Each row is a point on a landscape with many valleys, with its height.
A ball rolls from a point to the lowest of its 2 nearest points, and stops where none of them is lower. Distance is the straight distance between rows; heights are no part of it.
j397: [152 135 128 134 114  73 153  56 157 142 130 103 143 113 101 134  78  89
  73 101 165 154 165 125  94 120 163 184]  h=35.5
j201: [185 121 126 134  92 107 115 153 172 168 144 116 156 162  84 138 136  98
 112  74 155  72 104  96 111 123  93 189]  h=48.3
j441: [135  89 192 151 138 160  61  83 175 171 121  97 151  85 122 148 103 140
  72 141 183 138 125 105 145 112 113 118]  h=10.5
j776: [149 131 120 155  83 134 166 136 104 139 146 138 124 159 136 115 175 115
 151  66 123  84 134 135 151 201 125 125]  h=32.9
j113: [141  96 165 116 164 123  90  74 175 163 131 112 135  98 141 151 104 141
  33 137 158 126 134 128 151 104 127 133]  h=7.1
j496: [126 135 144 130 136 171 143 124 110  89 159 124 141 153 162 109 142 106
 145 145 120 112 133 150 141 141  74 118]  h=55.9
j840: [131  63 153 125 100 101 104 107 209 194 142  92 144 150  76 136  69 128
 100  64 154  67 112  61 125 116 142 121]  h=36.0
j142: [ 42 133 181 112 146 232 131 112  89 128 140 128 136 131 166 107 149  82
 166 158 121 140 161 165 125 144  95 115]  h=64.6
j892: [ 77 152 166 178  93 152 149 128 129 178 184 181 158 119 161  97 150 127
 110 135  93 169 121 118  94 132 119  74]  h=36.1
j716: [ 99 167 116  53 139 185 132 179  64 166  68 174 118 141 168 134 168 143
 143 135 111 104 107 165  85  97 125 151]  h=53.2
j235: [ 82 158 125 128 133 164 137 155  90 127 114 161 128 129 136 127 151 131
 129 144 101 162 121 170  92 113 133 121]  h=53.6
j179: [168 128 154 156 102 124 129 150 130 119 120  87 162 156  89 127 103 101
 161 112 151  97 131 150 153 131  57 212]  h=50.9
j442: [122 132 100  83 137 189 171 168  74 126 101 127 127 144 166 122 160  87
 177 122 123  87 155 164  95 131 122 147]  h=59.3
j95: [126 130 127 145  95 156 169 145 114  88 132 108 150 127 128 101 109  91
 171 114 146 121 118 182 135 178 120 152]  h=55.4
j839: [111 113 109 167 147 105 120 110 149 146 153 126 117 125 130 149 122 141
  67 125  96 140  89 176 138 151 156 110]  h=40.5
j536: [191 140 125 119 115  86 157  93 145 156 142 103 131 146 113 137  81  89
  87 100 137 125 153 115 101 102 113 206]  h=27.3
j67: [138 104 159 178 125 101 149  72 156 169 158 109 155 140 139 129 102 123
  71  83 138 136 137 136 143 162 127 140]  h=31.6
j783: [137 103 139  99 158  97 109 119 156  72 158 133 125 104 127 125 115 145
 130 173 133 128 154  78 135  84 117 117]  h=36.9
j948: [164 164  81 125 155 102 140 135  94  83 120 150  99 221 141 119 167 142
 150 140  89 127 119 174 189 115  69 173]  h=61.4
j27: [ 90 153 144 154 136  94 119 136 154  95 200 165 128 139 149 108 136 151
 132 187  92 141 118  95 156  99  96  84]  h=39.4
j368: [143 146 100  66 140 175 169 187 104  91 129 130 139 161 169 109 163 109
 192 146 120 105 149 109  99 134 116 160]  h=62.4
j76: [158 135  96 108 126 114  79 175 129 142 101  99 111 101  93 168 130 133
 117 133 136 105  77 144 109 113 158 140]  h=71.6
j107: [109 175  94 122 153 158 126 171  94  91 145 129  99 187 145 100 182 142
 207 143 115 107 100 103 153 167 115  69]  h=61.0
j794: [165 147  84  77 170 137 159 163 105  88 107 148 128 154 171 119 148 130
 159 151 107 140 146 131 100 115 123 183]  h=65.0
j939: [122 114 144 160 148 118 122  94 108 102  76 138 140 105 105 133 135 171
 115 141 139 208 123 197 131  91 132 133]  h=48.0
j848: [109 141 119 126 109 179 119 147 150 173 134 143 173  79 132 132 121  96
 103 146 148 118 121 116  42 133 126 126]  h=18.6
j430: [ 97 121 131  83 143 165 141  96  59 145  46 152  93 125 169 126 173 116
 116 121 135 106 162 172 107 132 156  93]  h=23.9
j778: [131  96 157 148  90  65 144  68 178 172 145  88 108 149  86 125  60 105
 101  68 137 111 165  87 162 140 150 165]  h=27.4
j616: [138 147 117 109 157 158 137 136 106  75 137 120 112 172 147 104 155 127
 191 146 120 109 133 143 146 146  94  98]  h=58.0
j425: [143  96 168 114 136  95 110 163 136  96 100  70 129 150  71 149  94 142
 173 135 154 107 137  82 150  74 120 151]  h=42.3
j993: [ 59 126 138 132 100 174 178 140 118  83 119 132 154  87 134 101 117  92
 197 129 151 141 137 166 126 171 162 131]  h=59.4
j39: [138 124 125 132 133 147 107  96 123 172 133 139 125 106 167 115 139 135
 100 101 138 106 146  96 116 166 135  50]  h=65.9
j11: [ 83 146 138 166  88 165 149 138 144 183 186 156 152 114 153 119 152 114
 119 110  83 123  98 151 102 180 126  93]  h=32.6
j515: [110 141  76 135 145 120 184 172 117  86 139 146 148 146 142 115 112 119
 132 145  82 165 125 191 102 105 125 186]  h=60.8
j824: [140 154 131 135 108 174  88 160 112 181  93 128 158  94 116 153 127 117
 118 137 143 127  65 169  93 130 105 123]  h=49.4
j508: [ 83 129 124 157 139 148 111 111 143 137 123 149 131  80 124 159 123 148
  76 155 114 174  94 183 128 139 142  91]  h=43.4
j704: [141 100 137  84 146 154  85  83 141 129  96 125 130  71 133 163 107 132
  62 162 168 130 137 140 147 111 129 145]  h=10.8
j204: [130 142 144 167 119 122 112 145 119 118  88 144 155 106  96 142 122 161
 115 149 139 191  89 176 104  87 125 118]  h=46.2
j589: [ 93 131 151 125 114 132 117 103 116  68 137 167 128  71 131 109 128 150
 164 172 165 178 150  87 143 113 117  85]  h=25.6
j852: [ 97 153  93 153 117 134 168 187 132 114 138 142 152 124 133 111 133 127
 149 141 107 164 111 164  95 116 147 152]  h=57.3
j278: [127 132  83  44 149 175 158 164  73 147  78 151 104 130 165 133 167 114
 163 128 119  99 137 149  75 124 152 156]  h=56.1
j707: [106 116 154 115 126 108 125 117 153  93 178 146 129  78 157 116 111 146
 137 158 149 134 158  78 140 112 127  81]  h=31.9
j378: [121  67 180 124 143  83 113 102 170 158 122  95 125 150  64 138  64 139
  72 104 132 113 138  69 158  62 131 124]  h=35.1
j191: [144 132 155 140 123 160  78 135 114 164  77 126 151  91 101 145 133 149
 112 143 152 146  89 144 113 107 107  88]  h=48.1
j813: [159 111 158 183  83 134 151  96 121 148 135 106 150 155 129 122 161 123
 139  66 134 100 124 159 195 201 116 128]  h=31.1
j437: [131  90 133  83 196 105  69 107 140  82 114 122  94 115 122 146 136 156
 143 195 118 138 141 106 170  77 114 111]  h=41.2
j825: [141 109 151 137 133  78 118 166 123  84  90  83 109 182  45 133 108 153
 191 116 121 129 103 111 169  87 136 159]  h=46.6
j364: [129 137 109 133 110 138 125 146 100 148 123 150 109 118 162 120 157 145
 155 101 131 109 130  99 113 175 164  61]  h=64.7
j692: [127 120 148 155 104  48 169  84 131  95 159 107  77 156 106 116  93 114
 138  96 108 123 171 122 210 173 142 163]  h=25.5
j509: [113 147 110  86 120 173 135 131 121 171 129 171 148  96 172 125 152 103
  89 149 130 117 152  97  51 106 147 110]  h=26.2
j739: [124 130 111  94 146 148 148 141 134  60 143 148 157  95 133 122 134 143
 168 187 131 177 160 120  93 104 120 146]  h=42.8
j147: [134 131 104 138 104  93 180  73 117 152 101 127 140  98 121 125  97 105
  85  82 156 171 182 136  86 132 178 164]  h=41.5
j20: [ 74 158 136 148  80 175 115 138 135 172 198 170 161  88 137 107 144 133
 141 137 112 168 125  73  98 149 133  76]  h=38.6
j203: [181 113 137 132 101 103 123 169 159 133 143  98 157 167  83 138  98 100
 112 112 130  90 117 109 136  92  75 201]  h=49.6
j605: [146 149  77 117 148  82 121 190 134 124 127 130 108 135 136 128 159 168
 128 135 135 134 101  63 104 132 176 125]  h=74.8
j715: [ 58 125 154 114 126 211 154 129  97  95 120 131 137 102 132  99 146 103
 185 149 139 128 157 156 110 147 127  99]  h=62.6
j360: [110 131 107 166 121 150 119 120 160 182 183 136 123 118 148 146 130 135
  70 110  87 110  74 170 118 172 152 104]  h=37.3
j220: [141  72 165  98 135  90 114 145 156 134  96  93 130 147  52 144  64 137
 132 132 138 113 130  77 136  48 138 146]  h=38.4
j69: [127  96 173 146 125 148  79  89 149 112 107 129 135  65 112 134 127 152
 103 151 177 156 155 105 142 123 115  89]  h=15.9
j308: [133 114 122 124 119 135  70 110 158 147 124 115 117  67 136 134 125 124
 107 108 162  87 138  95 132 171 154  53]  h=67.3
j790: [156 135 122 125 136  59 145 183 132  76  95  78  92 190  66 119 114 154
 191 127 116 141 132  79 171  89 151 195]  h=51.2
j234: [194 166  86 100 164  70 118 181 125 143 107 109 114 162 145 150 158 183
  98 124 130 128 103  44 104  93 149 154]  h=76.0
j693: [139 151 125 169  67 130 167 146 108 132 163 190 109 161 153  91 177 150
 186  38 123 105 112 112 171 192 112 102]  h=34.6
j777: [118 133 130 146 157  79 163  86  95  93  90 135 107 128 113 143 113 136
 122 138 107 194 138 199 143 105 163 148]  h=44.9
j875: [100 167 124 100 120 191 121 174  78 155  74 150 150 110 138 137 145 134
 140 145 122 143  83 181  90 101 118 135]  h=51.3
j300: [136 110 112 127 126 143  57 148 150 149 105  89 112  68  97 153 119 127
 125 119 147  95  87 131 126 161 160  95]  h=69.4
j614: [100 169 102 132 119 161 116 179  97 141 122 141 106 154 143 107 191 145
 179 138 108 124  97  97 120 169 149  53]  h=63.1
j355: [157 160  89  99 135 131 102 210 122 129 107 112 114 132 119 155 154 143
 132 143 141 118  76 108  95 117 141 138]  h=73.1
j19: [152 131  98 144  95 113 118 132 176 190 175 111 132 139 118 150 133 138
 102  57 123  74  78 101 105 171 140 118]  h=43.7
j327: [137  82 172 122  99  93 136  89 185 195 131  81 131 187  73 135  47 112
  75  74 138 105 141  75 134  94 137 163]  h=32.5
j332: [ 97 129 146 162 146 137  69 101 133 132 129 142 117 115 113 142 143 158
  92 178 112 182  90 161 149 112 121  69]  h=45.3
j560: [147 121 155 128 134 150 142  99 115 106 140 108 150 132 155 126 115  89
 110 132 127 110 150 156 147 148  87 159]  h=54.7
j620: [119  88 179 137 104  60 168  80 155 114 166 112  85 158  86 112  68 110
 118  99 120 110 180  85 209 129 137 163]  h=20.9
j103: [156 137 130 117 134 134 141 133 116  98 116 133 180 104 132 124 118 122
 145 154 148 156 146 135  80  88  99 174]  h=36.6
j346: [ 99 160 124 141  84 140  88 146 156 172 182 165 130  76 133 128 137 150
 136 113 121 162  88  45 105 129 142  55]  h=41.3
j109: [108 133 153 163 161 107  92 121 142 107 161 133 118 146 122 129 129 149
 124 182  83 151 103 145 162 104  86  96]  h=43.3
j295: [ 90 121 102  97 169 149 134 103  92 140  80 167  71 124 177 122 184 135
 134 151 100 119 168 130 106 138 156  56]  h=17.2
j598: [ 90 109 161 157 104 182 112  90 110  95 115 150 141  71 106 111 139 167
 140 174 172 180 150 122 130 116 123  90]  h=20.8
j886: [ 96 131  78 118 184 121 115 111 101 103 120 160  82 144 172 115 165 138
 139 166  95 116 136 136 146 143 151  54]  h=26.0
j390: [121 137  93 154 141  96 187 137 126  68 171 142 134 173 151  98 119 108
 151 135  91 157 152 172 151 134 123 176]  h=64.0
j643: [100 139 122 137  99 195 143 150 143 184 164 140 164 101 145 132 135  79
 105 119 103 112 115 141  45 166 120 127]  h=26.1
j362: [156 102 104  77 149 134 103  86 109 124  75 139 108  89 136 138 123 133
  81 144 161 145 160 139 127  96 149 132]  h=16.4
j115: [109 124 109 106 177 123  90 109 133 110 141 158  76 135 175 131 158 135
 121 180  92 105 143 100 174 144 111  49]  h=32.4
j287: [146 110 171 186 107  92 152  84 127 125 156 115 139 161 138 132 125 129
 118  78 132 112 146 130 186 185 107 136]  h=29.7
j617: [157 122 143 163 112  94 178  96 107 138 124 127 144 136 147 117 110 108
 102  80 139 147 156 160 113 151 151 152]  h=35.2
j657: [192 146 140 118 124 118 139 123 121 150 115 126 181 114 135 139  96 105
 103 117 157 132 130 129  92  81  83 204]  h=32.3
j446: [124 122 106  83 188 118  67 123 136  95 131 129  79 137 146 148 134 147
 121 209  98 116 116 127 159 102 112  89]  h=38.2
j400: [117 116 114 147 139  75 158  93 106  80 106 118 103 117 119 121  99 119
 138 117 130 155 157 170 159 160 196 124]  h=38.5
j98: [151 116 113 105 138 136 133 103  89 138  69 132 114 113 166 141 141 120
  97 109 145 118 156 147 119 132 156 106]  h=23.1
j759: [169 159  91 117 160  79 142 154 120  71 106  97 105 175  98 133 128 151
 179 153  98 149 130 127 152  98 118 209]  h=56.7
j265: [144 105 133 130  99 112  78 115 196 198 145 103 144 118 100 138 106 130
 100  70 150  64 106  76 103 138 146 108]  h=39.8
j523: [136 132 135 152 114 121 157 137 142 102 162 105 155 128 113 116  98  91
 150 112 134 116 132 148 146 150 107 172]  h=53.0
j791: [179 159  74  96 153  94 137 155 111  92 114 129 108 211 128 133 135 147
 157 141  90 144 123 174 170 109  89 227]  h=60.0
j73: [163 134 108 145 109 112 113 174 166 164 177 112 141 140 108 136 138 126
 118  91 128  83  91 101 114 128 125 149]  h=46.3
j561: [125 113 126 144 130  83 162  84 117  85 144 110  74 130 130 119 117 118
 171 105 127 103 152 140 193 175 155 119]  h=31.0

Two balls start at each pair of points below. Name the first point that both come to, or write none.
j437 / j332 -> j707
j179 / j791 -> j327
j605 / j27 -> none

Call two points neighbours if one is among the 2 nearest of the other. Go from one point of each pair to the other, from neighbour to neighbour, staying as low as possible. Name the highest point that can't be avoided.
j848 / j295 -> j332
j204 / j620 -> j939
j536 / j287 -> j147
j113 / j295 -> j430
